A landscape with many valleys, sampled at points; each row gives a point and its height.
From any point a ball rolls to the lowest of the 2 points nearest to it. It stops when none of these is lower. Distance is the straight distance between rows; heights are no part of it.
j_683 height 21.5: [ -4   5  -4 -30  18 -11  -2  -4   9  -4 -14   8 -19   1  -9 -12   4  -4
 -16   1  18  -7  27  -9  34 -23  17   9  32  -4   8 -17   8  17  18  29
   4   4  -8   9  14  13 -10  25]
j_349 height 45.8: [-14  16  -7  -7   4  -8   9  -5  -8  -4  19  -5  18  12 -10  19   2  10
  11  14  -7   1   0 -10 -10  10  -2   8  -1 -18  39   5   6  -4 -10  -5
  -2   6 -22  10   5 -11 -32  -2]
j_938 height 25.2: [  9   4 -13 -29  13 -12 -18 -19 -12  -9   7  -8  -4   5 -12  14 -16   7
   6   1  -1   4  18   4   4   5   2  -4  -1   4  33 -19  -7  11 -14  -9
 -11  25  -7   3   1 -12 -18 -14]
j_108 height 64.5: [ -2  19   1   2 -16  22  -1  23  -4 -21  -5  21  -3  -2  24  -8  16  -3
   5  10  -6  19  -8  -5 -32 -15 -22   0 -35  15 -16  -1  -4  -6  21  -7
 -20  -2   7  -7  11 -10  16 -12]
j_866 height 41.8: [-17  11   8   3  -9  -1  -2  28   4 -14  -3   8  29   2 -13   9   4 -17
  -6  20  -2 -11   9 -20  18 -18 -15 -12 -22 -36   1  16   4   9 -26   9
   3  -4  -4  -3 -16 -25 -21  -3]
j_215 height 30.2: [-12  -1  -2  -6  15  19  15  11  12  -2 -18  -4 -14 -13  -3 -16   0 -25
 -11   6   6  -7   3  -2  31 -25  19   0   9   6  -3  15  18   5  13  13
  32  18   0  22  -6  11  11  24]
j_201 height 10.4: [  1   6  -7  24  -9  15  15  19  20   2   8   7   0   9  19 -18  10  -3
 -10  11   9   5 -20  -9  10  13  -9 -13  -9   3 -16  -4  -4   0  -3   0
  17 -25  21  -4  -2  10  12   7]
j_684 height 47.8: [ 11  -1  13  -3  15  -5  15 -11  -7  27 -20 -19   1  -8 -27  22  -3   0
  14  -5 -21  -4  29   0  -3  -1 -12  16  13 -19  11   0   5  -2  11 -11
  13  -2 -40  12  10   6  -7  31]
j_933 height 40.3: [-16  -1  12  -9   1  -5  -2  19 -19  -4  -4  12  19 -11 -20  -2   0 -25
   1   4  -7  -7  16 -14  22 -12   5 -16 -26 -26  11  21  17   4 -18   5
  -2  18  -4   9   3 -22 -18   1]
j_147 height 48.4: [ -5   6   7   2  12 -12  -1  -8 -19   6   8   3   9   0 -24   8  10  10
  23   5   5   7   3   7  -1  12  23  12   8  -6  29  27  22   0 -14  -5
   0  18 -15  22  -2 -12 -17  -2]
j_856 height 46.8: [  1   4  16  38 -10  -1   0   4   8  22 -12  -3   4  -8 -21  12  29   0
  12   4 -19   3  -9  11 -21  15   6  -5  -7  -9  -1  30  18  -5   3   3
   6   2   5   1   1  -8  10   9]
j_670 height 16.8: [  4 -16  13 -30   0 -15  -4 -16  14 -26   4   3 -16   8  15  -1  -1 -17
 -12  -3 -11  -9  27   3 -12 -29   6   9  15  18 -11 -25   3  -4  39 -20
 -29  11 -18  -2  24 -15   8  21]
j_966 height 11.0: [  6   5 -11  19   0   8  -2  30  24  10   6  -2  24  20  -4 -14  16  -4
  13   4 -16  -6 -20 -29  14  18 -10 -18  -4 -31  -6 -18 -19  23 -12   6
   5 -36   5  -1   4  15 -19  -8]
j_982 height 29.9: [ -3   2  15   8 -15 -14 -19 -19 -15  -5 -18   4   7 -20  -3  19  -2  -3
 -30 -11   5  15  -1  17  11 -16  13 -20  -5  -4  -6  29  19   1 -18  11
   0  18  17  -6 -20 -20  17 -12]
j_165 height 45.3: [ 14   1  26  20  24 -13  21  -8 -20  14 -13 -15   8 -22 -26  15   4   5
  11  -7   3   2  11  -2  12   3   1   9  31 -16  11  15  17   1  -5   2
   7 -13 -37   6   6   8  -6  19]
j_991 height 47.1: [  7 -16  -7 -12   9  -3   4  -9  24  12  22 -25 -25  15  11  -3  -4   3
  -3   1  -4 -15   1   9  -9  -5  20   5  18  25  -7 -24 -13   1  21 -13
 -10  -1  -2   0   4   9   4  -5]
j_875 height 28.7: [  0  -4   8   5   6  -5   5  -1  -8   1 -11  -4  -8 -12  -1  -6   3  14
 -15   7  17  14  14   7   7   7  -6   3  21   8  -1   6  15   8  -4   5
   2  -7 -10   0 -10   4   6   2]
j_415 height 60.3: [ 19  -9  -1   8   8   5  21   2   5 -10  -1  -9 -22  -3  27  -5   2   2
   8   5   3  -5 -14   6 -26  13  -5  12  11  30  -3  -4   5 -16  25 -24
   3 -11  -7  -7  21  -2  20   5]
j_806 height 30.0: [  0   2 -15 -25  11 -14 -12   1  -4  -7 -20   3 -28   1   3 -10  13  -2
 -19  -6  21   9  24  -5  27  -3   4  -8  25  15 -11 -23   5  30   2  21
  -5  14   0   7   6   1   8   7]
j_663 height 24.3: [ 11   4  -6  14   0 -11   1  15  -3   8  12  -1  -4   2  13  -7  10  22
  -7  21  19  15   1  -2  13  26 -20  -3   1 -11 -14 -17  -9  21 -20   5
  -1 -39   3 -26  -2   7   1 -23]
j_47 height 38.3: [-15  -8  -1   5 -12  15  -1   5 -15 -23   7   9   6   2  32 -22 -15 -11
 -12 -13  16   5 -26  -3  16  -4 -10 -15  -4   9 -29  -2  -8 -18  -6   0
  -3 -21  33  -2  -8  -2  14  -7]
j_768 height 14.8: [ 20   0  -8  31  -5  12   0  15  16   3   1   6   7  13   4 -18  25   8
  13   9 -17  12 -26  -9   4  32   6  -7  -8   3  -3  -6  -1   4   0  -8
  13 -15  28   3  15  13   4  -3]
j_547 height 48.8: [-10  -4  -4  -7  -6   2  -6  -6  -2   5  34   9   0  11  -2 -12  -6  38
  16  10  14  -1 -16  11 -10   5  -1  19   9  -9  13  15  -9   2  -5  -3
 -13 -18  -2 -13 -22   8 -20 -24]
j_84 height 35.3: [  9   3  -9 -15  26 -25  -1   7 -10  -4  -9  -6 -23   4  -8  -4  14  -7
   2  -5  14  -5  35 -18  30   6  -4 -10  24   3 -10 -25   2  37  -9  22
  -7   4 -21   8  20   3  -9  -1]
j_359 height 50.2: [ -9  -3   8 -12   5 -14  15  -9  -9  23   3   2 -13  21  11   7  -8  16
  -1 -10   4   2  12  -9 -16   2 -18  23  19  -3  -9 -26  -7  -2   9   3
 -19 -20 -14  -8  10  12   2   1]
j_781 height 19.8: [ -8   2  -6 -31  -1  -4  -4 -21  -4 -24  -1  -1 -12   6   0  11 -16  -6
 -17   7 -12   1  30   2   6 -18 -10   6  -7  -4  29 -19   3   4   0  -9
  -8  31  -9  -2   3 -11 -20   9]
j_898 height 66.3: [  2   8 -13  -3  13  -5   7  24  18 -26  17 -16  11  14   6   3   0 -20
  21  12  -5 -27   0 -17  -4  -9  -3 -20  -6  -5  17 -19  -2   9   4   4
   4   6   1  10  24   1 -16  -8]
j_308 height 14.3: [ 14  21 -17  19   1   4 -12  22  18   0  -4 -15  27   3 -18  15   9   0
   7   6 -12 -11 -13 -28   9  14 -12 -17   1 -15   6  -3  -4  18 -14  10
   9 -18  -9   2  -1   3 -23 -19]
j_290 height 32.6: [ 14  14  -7  -9  16 -13 -15 -17 -10  -7  18 -18  -4  -2 -12   6  -4  22
  17  10  11   6  16   5   3  19 -11  -5  12  -1  30 -17  -2  18 -20  -1
 -12  -1 -23 -10  -5   4 -20 -24]
j_12 height 25.3: [  3 -18  17 -23  16 -25   8   0  -3 -10   8  -3 -19  16  17  -2   5 -11
   6   5   3  -8  34   4 -14  -7  -5   4   7  10  -7 -36  -1   9  13 -13
 -27  -1 -15   0  29  -8   4  11]
j_687 height 30.3: [  0 -15  -6   8 -16  21 -13 -16  13   0   7   4  -1  -8  11 -21 -10   0
  -2 -11  -9  -2 -25  30 -11  16  13 -13 -16  16 -12   6 -12 -27   6 -21
  16   0  20   9 -14   4   5   7]
j_601 height 49.8: [ 10 -14   3 -17  14   7  -1  -4   2   9 -11 -16  -5 -18 -11  -2  -9 -11
   3  11  -9  -4  33  13   2  -1   2   2  -1  -8  17  -9   2  -2   6 -12
  15   4 -25  10   6   7  -5  21]
j_842 height 58.9: [  6  -3   6  12  -4  10  19  -3  -1  20   0   4 -16   3  20 -14  10  11
   5  -2   1   6 -31  11 -17  25  -4  19   6  20 -15   8   5 -26  15 -19
  -3 -24   0  -7   3   2  23  10]
j_532 height 39.8: [ -2  -5  -8 -38 -10   9 -13 -19  -3 -24  -9   0 -16  -6  19 -19   1   2
  -6 -10  -1  -3   1  11 -13 -13  10   5  21  34 -14  -1  11  -4  18 -18
 -24  18  -6  -1  -5 -13   8  -4]
j_591 height 30.9: [-17   5  15   0  13  -3  -6 -16   3   3  -8   5   4 -17 -22 -13 -12   1
  -6   8  18   1 -12  18  35 -20  30 -11   4 -19   5  35  10   7 -18  14
  14  22   6  -4 -37  -1   7   2]
j_483 height 36.6: [-19  -4  18   4  -4   2 -11 -13   5   5  13   6   6  -7 -19 -21  -5  13
   1  14  16   0  -7  28   3  -1   5  -8  -4 -21  11  29   3   3 -18   5
   2   0   5  -5 -36  -1  -4  -5]
j_160 height 22.3: [  3  13  -8   5 -25  16 -11   5  15   1   0   5  -9  11  13  -6  18  20
  16  21 -10  10 -20  14 -28   8  -9  12 -12  16   1   4   3   3  18 -17
 -14  -6  11 -16  -5  -3   7 -22]
j_460 height 17.2: [ 21  11   4  40  -1   2 -15   9  24  -6  -9  -3  33  -7 -29  15  10  -5
   1  -1 -19  -8 -30 -17   7   3  16 -18   4 -18   3  24  10  12 -19  10
  14  -9   6  -3  -5  -7 -12 -10]
j_197 height 29.3: [-23   1  -6 -34   2   5 -11 -15   1 -28   4   1 -11  14   8 -11 -19  -1
  -4  18  11  -8  11   8  13 -26  -4   2  -2   4  18  -9 -14   1  -6  -4
 -17  24   2  -7 -24  -6 -15  -5]
j_926 height 44.8: [  0 -15   6 -28  24  -3   8 -12  21  -6  27 -14  -8   8   4  -4 -26 -11
   6   2   2 -25   0  -6   0 -24  41  14  21  15  14 -14 -11  -7  21  -9
  -7   4  -2  14   0  10  -5   2]
j_685 height 54.5: [ -8   1   8   1   2   1  17  -1   3  28   6  -1   2   7  -5  11 -18  19
  -3  -3   2  -3 -17   5 -22   0 -13  23  12  -9  13   3  -2 -12  10   4
  -2 -20  -9  -4  -9   9   4   5]
j_348 height 20.9: [ 15   2  10  24   7  -5   9  11   6  21  14   0   9 -10  -5 -15   5   6
  -6   7  15   5  -4  -1  12  32 -18 -16  -3 -27 -10  -9 -13  11 -23   4
   9 -47 -17 -24  -5   4  -3  -1]
j_422 height 42.7: [  2  -3   1  30 -13   7   4  20  14 -21 -13  10  20 -13   9   0  -4 -30
 -19   0  -2  -3  -3  -8  19  -5 -11 -26 -26  -9 -25   3 -16  -5 -18  13
  24 -13  21  -8  -6  -9   5  14]
j_590 height 38.1: [  6   3 -15   6 -16   8 -12  -2 -14 -25 -18  -1 -12 -12  13   5   8   4
 -13  -8   4  18  -5   9 -10  -6  -6   4  -1  38 -13  13  18  -6  13  -2
   5  23   8   7   3  -7  23 -14]
j_911 height 15.0: [ -3  -4   9  18   6  11  10  15  21  10  18   7  24   1  -6 -28  -3  -9
  11   5   8  -5 -15 -11  12  17 -14 -22  -8 -36  -3 -15 -25  10 -16   3
  16 -41  -4 -12  -6  11 -16  13]
j_944 height 39.2: [ 10  -1  25  33  -2  -7  24  -2   7  34  -3  -1  -7  -6  -6   1  28  -9
 -19  -4  -3  -3  -4 -10   7  23  -1 -25 -12 -23 -29  14  -2  -4 -24   1
   1 -31  -1 -28  10  -9  18  24]
j_728 height 32.3: [  0   6  11  -1   9 -17  15  16 -20  -7  -5  -2 -13  11  14   3  20   1
  22  10   6   5  25  -6 -18   7 -20  11   1  10 -12 -16   8  13  -3 -15
 -12   1 -11   4  25  -7   9   8]
j_91 height 46.0: [ -9  10   8   4  -7 -19   0 -24 -24  25   1   0   6  27 -21  31  -1  28
  15 -17  -5  11  11  -4 -14  14 -15  33   9 -10  -2   1   1  -5 -16  -9
 -16  12  -1   4   0   3  -7   5]
j_517 height 27.1: [ -9   8 -14 -20  25   7   9   5  24  -1  -8 -11 -23   9  -8 -11  -3 -23
  -6   6  11 -21  10 -11  35 -29  15   2  19   0   6  -6   7  22  11  27
  20  11  -8  16  -2  17  -3  12]
j_880 height 42.8: [ -8  -7 -10 -17  16  17  -1 -19  14  -4  15 -17  -2  12   5  -1 -37 -11
  10 -10  10 -23  -8   0   9 -23  18   1  13  10   9 -17 -33 -14   9   3
   7   4  14   8 -14  13  -1   1]
j_713 height 34.8: [-25  -2   3 -40  15   4 -14  -9  -7 -11  -6  10  -4   5  -1 -25 -19 -12
  -3  13   7  -6  22   5  30 -27  19  13  -7 -13  20  -5  -2  -3  -9   1
  -1  24  -3   9 -19   4 -15  21]
j_354 height 50.3: [  4   3  -6   4   9  -8 -15  -3 -16   1  12  13   8   3 -13  -2  -2  15
  25   0  19  10 -19   7  -3  17  27   3   6   9  22  19  14   1 -12  -1
  -2  19  12  10  -6  -8  -7 -21]
j_651 height 24.0: [  7   6   2  13  -2 -22 -14   2 -31  11   3  -1  18   7 -16  24   0  16
   4 -11   5  16   1 -12   9  17  -8   4   2  -8  -4   3   5   2 -23  11
 -10  -2  18  -3   6  -9   2 -20]
j_979 height 26.7: [  6  -5 -12   6 -29  17 -17  -8  11   5 -10   7 -11  -7  19  -8  10   7
   3   1 -14   4 -14  32 -35  17  -7   3 -26  17 -14   0 -11 -16  17 -20
  -2  -7   5  -9  -8   0  13  -5]
j_618 height 50.4: [ -9 -16  -6 -10 -11  17   7   9  30   6  18  -3  -7   6  22  -9  -2 -20
   4   4 -11 -17   4   5 -15  -4  19  -7 -24  10 -11 -20 -31 -10  20 -14
  14   1  17  15   3   9   3  13]
j_816 height 61.6: [  9   3  -1 -12  -8   5  12  -7   8  -5   4   1  -7   6  24   2  -3   1
  15   2 -13 -11 -17  -1 -40  -2  -1  26   7  29  -7   2   5 -15  29 -27
 -20  -4 -10 -20   8 -10  14  -9]
j_314 height 47.9: [ -5  -4  16  10  -8   1  -2 -11  -6  22 -16  -2  -1 -18 -28  15  17  -9
   4  -1 -17  -1  12  19  -5  -8  17 -11 -10 -10   7  38  22  -5   4   4
   9  28   0  10  -2 -10   6  11]
j_179 height 65.7: [  4   5  -3   4   0   0  14  24  14 -21  13   2   4  21  29   3  -2 -10
  16   5  -6 -16 -14 -12 -23 -11 -13  -1 -11   2  10 -25  -7  -1  18  -3
  -8 -12  12  -8  28   1   3  -8]
j_355 height 49.7: [-26  12   7 -21  -8  -4  14 -11  -3  12  -6  15  -3  19  -6  21  -3  11
 -22 -14  -1  19  25 -23   2 -14 -20  20  16  -9  -4  -6  12   7   8  16
 -15  11 -11   5  -2   2  -5  14]
j_485 height 42.6: [  1   6  -2  -7   8 -18   4  -7 -23   6   6 -10   6  22  -7  27   0  12
  22 -14  -4   1  14 -16 -14   7  -2  20   7   7   3 -12   0  -3  -7 -11
 -11  17   1  16  23  -1  -7   1]
j_142 height 53.3: [  6   6 -12 -25   4  -8 -18 -18  -9  10 -28  -8  -8  -6 -30  14  -4   5
 -15  -5  -5  12  44  -4  24   0 -15  -6  10 -10   6 -11   4  23  -7   5
  -1  17 -19   2  -5  -4 -14  12]
j_434 height 44.3: [ 26  -5 -17  36  -8  13   0   4  24  -4 -18  -6  15 -28 -24  22  -2 -11
   5 -14 -27  -8 -16  -1  -8  -2  -3  -6 -15 -12  14  15 -12 -14  11  17
  34  -2  -4   1  -3  15  -9  17]
j_190 height 44.4: [-11  -4 -14 -16   9  -7 -12  12 -16   8  -5   9   0   0   7 -11 -11 -11
 -16 -15  22  10   0  -2  33   1   5 -21  -5   0 -17 -14 -10  18 -21  21
  -1   8  21  10 -10   0  13 -10]
j_455 height 43.1: [ 11   1  32  18  15  -5   4 -21 -13  21   3 -16  17 -31 -39  14  -7  -3
   6 -15   3  -1  -7  -2  16  -1  20 -12  19 -22  18  24  11  -1 -13  14
   7  -6 -17  -8  -1   5  -6   0]
j_554 height 24.1: [ -6  -4  32  -3  -2 -15  -1 -18  -9  -1 -15   2   5 -28 -10   2   3  -6
 -25   7  12   5   7   8  18 -22  29 -21   3 -22  -5  38  21  11 -24  12
   3  11   3 -15 -15 -15   8  -2]
j_970 height 40.2: [ 15  -8  -6   3   9 -10   5   3 -17   7  12 -17   3  14   8  14  -4   4
  23 -12  -3  -3  -1 -14 -12  13   5  10   8  15  -5 -27 -11 -12   2 -10
  -6  -6  15   5  36   8   6  -5]
j_808 height 57.2: [-12 -13  25   8  -7   4  12  -7 -13  20   0   7   1  -8   5  -5  -3   5
  -4  -8   1   4 -13  15 -24   1   2  10   6   4  -6  18  10 -23   9  -9
 -12 -11  -1  -1  -1  -1  17  10]
j_85 height 46.7: [  2 -10   0   3  24 -21  -3  12 -27  19  -5   9   2 -11 -12  -4   1 -12
  -5 -22  18   9   3 -12  38  17  18 -20   6   0 -26  -2  -1  19 -28  20
  -2   6   4   7   6  -5  11  -3]
j_449 height 51.9: [-18  -8  12   5  -1  12  16  17  21  34  16   5  -1  -1 -12 -29  10  -6
   6  11  -2  -7  -5   8  -2  16   5 -12 -10 -14 -10   8  -3   5  -5   2
  10 -11   1   7  -6  11  -5  17]
j_777 height 6.3: [ 12 -20  -1 -25   1 -16 -10 -21  13 -37   9  -4 -11   5   6  13 -23 -21
 -18  -3 -17 -12  27   5  -3 -36   3   7  -7   7  14 -24  -7 -11  25 -16
 -10  30 -14  -2  15 -13  -6  10]
j_695 height 19.7: [ 14   5   0  28  -3 -10 -17   9 -11   6  -6   0  32  -2 -27  26   5  -4
   3 -21 -17   1 -13 -20   3   7   9 -11  -8 -13   5  15   8  -3 -15  18
   1   6  22   2  14 -13  -4 -11]
j_672 height 32.8: [ 18 -14   7  29 -10  11  -6 -22   6  21  10   3   1  -1  -4  -7   9   5
  -2 -16 -19   6 -27  20 -11  32  14 -12 -14   4  -6   9  -5 -33  -3 -14
  10  -8  23   1   6   8  14  19]
j_656 height 63.7: [ -8   9 -12  -7 -19  32   1   1   1 -24  -4   3 -13  -8  35 -21   2 -11
 -10  -6  -2   0 -17  11 -16 -15 -16  -5 -15  26 -32  -4  -2 -13  20 -11
 -11  -6   5  -9  -6  -2  18 -10]
j_412 height 49.1: [  4 -10  -3 -12   4   5   6   2  32  -4  16 -14 -15   0  12  -2 -10  -5
   5  23 -10 -23   4  14 -24  -8  12   1  -9  12   8 -18 -16  -4  22 -22
   5   0   0   2  -2   4   2   3]
j_399 height 43.9: [ -5  25  10   6 -10  -4  16  -5  -8   1 -16  11  -7   9   2  26   8  17
   1   1  -5  22  13  -5 -28  -2 -30  24  -7   3   0   7  15   1  13 -16
  -7  13 -19  -5   3 -13   8   8]
j_470 height 40.9: [  6   6   1 -13  10 -22   4 -19   5  -2  30 -10  -9  18   5   7 -10  29
  12  13   1  -8   4   7 -18   5  -9  11  12  -4  23 -20  -8   8   2 -14
 -30  -8 -28 -21   1   1 -21 -20]
j_932 height 41.1: [ -8  -4  -2   7  -6  13   4   7  -1 -31  -9   5   0  -8  29  -7 -19 -22
 -19   5  16   2   4   4  15  -9 -26 -19 -13   3 -15 -11 -15  -7  -5   6
  16 -23  15  -4 -12  -3  15   7]
j_246 height 38.4: [  7  -4 -14   7 -11   3 -10   9 -14  12   2  -2  10  16   4   9   7   9
  13 -13 -10   5 -20 -13   1  13   9  10  -6  14  -8 -13  -5 -17   7   0
  -3   6  39   8  27   7   9 -18]
j_161 height 35.2: [ -1 -17  -3   2 -15   6  -6   1 -21   1  12   7   5   5  20 -19  -7   7
   1  -8   7  11 -23   6   2  19  -7  -4  -2   7 -17  -4  -7 -16  -4 -13
 -14 -26  26 -11   7   2  10 -18]
j_303 height 47.6: [-22   5  -1 -25  -7   0   8 -14   5  -8  23   8 -10  17   8  -1 -12  20
   7  22   3  -6  -6   8 -23  -8 -16  23  -1  -8  26   4  -7   0   1 -16
 -21  -6 -20 -22 -25 -12 -20 -10]
j_273 height 44.5: [ -6  -2  -6 -10   5  -4  -5  -2 -12 -21  23   8   0   5   7 -15 -16  23
   3   7  31   1 -11  -1  14  -6  -5   5  19   0   7   7 -10  10 -16  10
  -7  -9   5 -14 -25   8  -9 -29]
j_186 height 52.3: [  5  15 -16  10   4   1 -10   3   6   9   7 -10   0   2 -10   3   2  23
   4   7  15   5 -17   3   9  13  11   2  10  11  10  12  10  13  -9  11
   9   5  14   5 -16   8  -2 -25]
j_645 height 62.7: [  3  17 -13 -21 -21  16   6 -11   5 -19  -2   9   3  -1  33  -7  -9 -13
   7  -5 -18  -7 -18   4 -38 -18 -21  15 -14  20 -18   3  -7 -17  27 -17
 -26  -4  -7 -33  -1 -13  13 -15]
j_759 height 15.8: [  9   6 -10  25  -2   9  14  23  20  11 -11  -9  -1  -7  -3   5  12 -10
 -18  12   5  -2   1 -10  16   8  -7 -15   0   0 -18   7   9  16 -10   7
  20 -16  -5  -4  -4  -1   2  -1]
j_49 height 39.9: [ -3   0 -23  -9 -14  12 -11  10   1  -1   6   1   8  14  13   8  -7  -4
   7 -19  -6 -10 -18 -12 -11 -14  16   3 -14  19   0 -11 -16 -15  13   4
   2  22  35  13   9   8   4 -13]
j_699 height 41.2: [  3  -2 -19  -2  -1  15 -11   0  18   3  14 -13  19   9  -1  15 -21  -4
  13 -14 -16 -20 -13  -4 -13 -10  18   0 -10   2  15 -16 -37 -13   7   3
  12  10  24  12  -3  15  -9  -2]
j_457 height 34.6: [ 10  -2   2   4 -11   0 -10   3 -14 -25 -29   4  -4 -31  10   6   3  -8
 -31  -5   8  20   8  17  14 -13   3 -12  -4  18 -10  19  21   2   2   3
  17  21   4   9 -12 -12  20  -1]
j_742 height 46.1: [-24  -3   3 -20   1  -6   9   2 -11  20  11   9 -12  18   0  -5   4  14
  -8 -10   8   4  18  -9  -2  -8   4  19  19  -1  -8  -9   0   9   2  20
 -16   1  -9   8   0  16  -8   0]
j_907 height 36.0: [ -8  -6  -9 -21 -19  15  -9 -17  -5 -32  -9   8  -1 -13  17  -5 -19  -9
  -1  -3  -6  -7   1  16 -20 -19  -1  11  -5  22   2  13   2 -22  13 -21
 -12  17  -3   0 -16 -10   1  -3]
j_897 height 42.0: [-11   5  -2 -22  20  -9   8   4   2   0  21  -3  -4   9  -3  -7  -8   3
   6   8  11 -14  17 -10  10  -9   4   4  15 -12  16 -15  -5  16  -8  20
  -3  -3 -20   6   1  19 -23  -8]
j_397 height 51.2: [-11  -8   5  -4   3  15  10  16  10  12  -8  -2  -4 -17  -9 -19   5 -20
   2  18  -5 -10  19   8   0   2   1 -10 -16  -8   1   6   9   2   1  -6
  18   6 -10  14   1   3  -2  15]
j_613 height 35.0: [ 15  -9  -1  30  -5   3   4  -7 -12  18  -8  -3   2  -7   0  11   4  -2
 -15 -17  -9   8  -2   7  -2  23 -13  -8 -12   0  -9  -4  -6 -23  -5  -1
   8 -15   8  -6  12   5  21  16]
j_942 height 49.6: [ -5  -3   0  -3  -9   0 -13 -21 -10  23 -12  -6  -3   1 -19  22   4   9
   3 -13 -12  10  21  19 -17   1   6  14  -2   7   5  13   7  -9   2  -8
   1  29  -4  15  -8  -5   3  11]
j_216 height 17.8: [ 11  -1 -11  18 -24  24 -15   6  16 -12  -3  11   5  16  15 -22  20  13
  18  10 -20  13 -42   4  -9  10   7  11  -7  11  -2   0  -4  -2  16 -14
  -2  -7  40  -3   2  12   4 -21]
j_62 height 21.3: [ 18  -5   3  25  12   4  17  -3   0  16 -12 -15 -15 -19 -12  -4  13  -1
 -15   2  10   9   8   5  20  20   2  -8  18   9 -14  13  11   7  -9   0
  21 -10 -15   2  -3   5  12  19]
j_906 height 48.1: [-25  23  11 -16  -4  -8  20 -12  -3   6   5  12 -12  28   3  21   6  24
  -6   2  -5  18  13 -16 -18   1 -27  29   5 -10   5  -7   8   8   8  -7
 -21  16 -29  -7   3  -9 -13   5]
j_211 height 37.4: [ -2   0  21  24  -9  -5  15  18  -7  18  -7   9   9  -5   8   4  16  -7
 -18  -1   1  10  -3  -6  -4  11 -16  -9 -16 -13 -23   3   4  -6  -5   6
  -4 -23   5 -14  11 -11  23  10]
j_267 height 38.2: [ -8 -10  13 -22  20  -3  -8   0 -20   4  -7  10  12 -19 -19 -24 -17 -21
   6   3   4  -2  16   7  29 -10  25  -7 -16 -21  20  14  12  -2 -14  -2
   7  25  -7  12  -3  -1  -9  12]
j_32 height 45.0: [ 27   1 -18  34  -7   5  -7  10  18   6 -15  -1  19   0 -13  23   7   5
   7 -13 -35  -2 -17  -5 -25  16 -10   7 -14  -9  17  -5 -11 -11  10  10
  19  -9   4   0  12  16  -1   5]
j_762 height 41.0: [  8  14   0  21 -14  -7  -2   8 -16  -9 -17   4   5  -2   3  28  14   9
  -2   1  -4  21   6  -5 -16   4 -20   9  -6  14  -7  11  19  -3   1  -3
   1   8   7  -1   9 -11  16  -9]
j_755 height 51.0: [ -6  -8  -3   2  -5  16  16  23  18  37  14  -5  -3  13   5  -5  13  -6
  12  -1 -14  -8  -3  -3 -16  14  13   1 -15   3 -11 -12 -13  -6  11  -5
  10  -8  10  15  12  12   2  18]
j_710 height 43.5: [ 14  -2  -4  38 -13   3   1  11  10 -19 -18   3  21 -25  -4  22  -2 -19
 -15 -14 -11  -4 -10  -6   4 -11   2 -14 -18  -8  -6  18  -4 -12  -4  21
  24   2  20  -4  -2  -1   3   6]
j_439 height 30.1: [ -1 -10  12  13  -6 -15  -8 -10 -35  11  10   6   6   1  -3   0  -1  25
  -1 -11  15  16 -14   3   3  15  -5  11  11   1 -17  13   6 -13 -16   3
 -21 -16  15 -13   0  -2  11 -20]
j_666 height 38.7: [  9  11  -6  -6  24 -14   3  15  -4  -7  10 -12  -2  -6  -5  -1   1  -7
   6   7  15  -8  16 -22  25   9  -4 -17  15  -7   2 -17   0  28 -16  19
   5 -15 -21   3  12   9 -18 -19]
j_380 height 33.0: [ -3 -19 -11  -7 -16  13 -19  -9   4 -25  -6   6   2 -21  14  -8 -19 -10
   4  -4  -3  -8  -4  23 -16  -4  11  -7 -26  15   0   5 -18 -26   7 -14
  14  16  11  12 -12   1  -1   0]
j_114 height 40.8: [ -4  -4  23  11  16  -3  -3  -9  -6  18  25   1  16 -21 -30 -16  -8   8
  11  -7  17  -3  -9   6  14  10  19 -13   7 -23  11  18  -2   5 -23  16
   9  -7  -7  -4 -11  13  -8  -7]
j_155 height 37.1: [ -3  -4  -6 -23   0   1  -4  -9   2 -26  -8  -2 -27   2  18 -12   0  -2
 -22   0  12   3  13   6   4 -19 -11  -2  22  23  -6 -19  10  12  15   4
 -17   6  -2  -3   2   0  10   3]
j_262 height 32.9: [  1  -8 -12 -23   2  14  -5  -3   8 -14 -23  -7 -23 -15   6 -12  -2 -14
 -17  -1  -2   0  10  14  12 -29  14   4   5  14   2   2   3  -5  22   5
  28  31  -3  22  -3   6  14  22]
j_299 height 65.0: [ 17  -2  -6   7 -15   5  -1  18  13 -29  -4  17  -3   3  40 -13   5  -8
  15   6 -14  -3 -20   0 -32   0 -17   0 -32  12  -2 -19 -18  -6  26 -16
  -8  -9  14 -20  20   0   7  -8]
j_765 height 41.4: [-24  -5  -3 -19   0  -2  -6  12 -23 -19   6  17   0   7  29 -22 -18 -11
 -11 -14  30  10 -13  -8  28 -15   2 -10   2  11 -25  -3  -7   6 -11  19
  -8  -3  25   8 -14  -5  10 -18]
j_704 height 45.9: [ 13  16   3  34  -7   0  11  26  14   7 -21   4  11  -2  -5  19  24   1
  10   2 -24  -2 -16  -7 -28  10  -9  12 -12  -5   9  16  13  -6  16   5
  15  -6  -6   5  11  -2   7   8]
j_7 height 51.4: [ -4   3  -4  -7  -1  -6 -10 -13 -11  35 -27  -4   0   1 -41  25   2   1
  -7 -20  -9   2  25  -4  16  -3  -1   0   6 -10  -1  11  10  10  -7   8
  -4  28 -13  11  -7  -5  -7   8]
j_996 height 43.4: [-16  19  -8   0  -6  -6  -7   7   0  -5  11  -1  30   7 -21  17  11   3
   0  17  -7  -6  -2 -20  10   2 -15  -6 -12 -39  20  17   4  10 -23   4
  -3  -4 -23   3 -13 -20 -35  -9]
j_191 height 38.0: [ -1  -2   3 -11   9  -9  -2  -7 -10 -31   0  16 -15  -9  12 -21  -8  22
 -18  11  31   8   5   3  19  -9   1  11  39  15   3  10   7  12  -3  13
  -7  -9 -12  -7 -17   6  -7 -10]

Call two points neighbours if one is among the 2 nearest of the other. Go from one point of each pair to the other, from neighbour to neighbour, staying as low as possible. Name the highest point that can't be avoided.
j_683, j_687 -> j_532
j_781, j_246 -> j_485
j_201, j_966 -> j_663

For each start below, name the point where the ball stops.
j_449 -> j_246
j_179 -> j_742
j_7 -> j_966
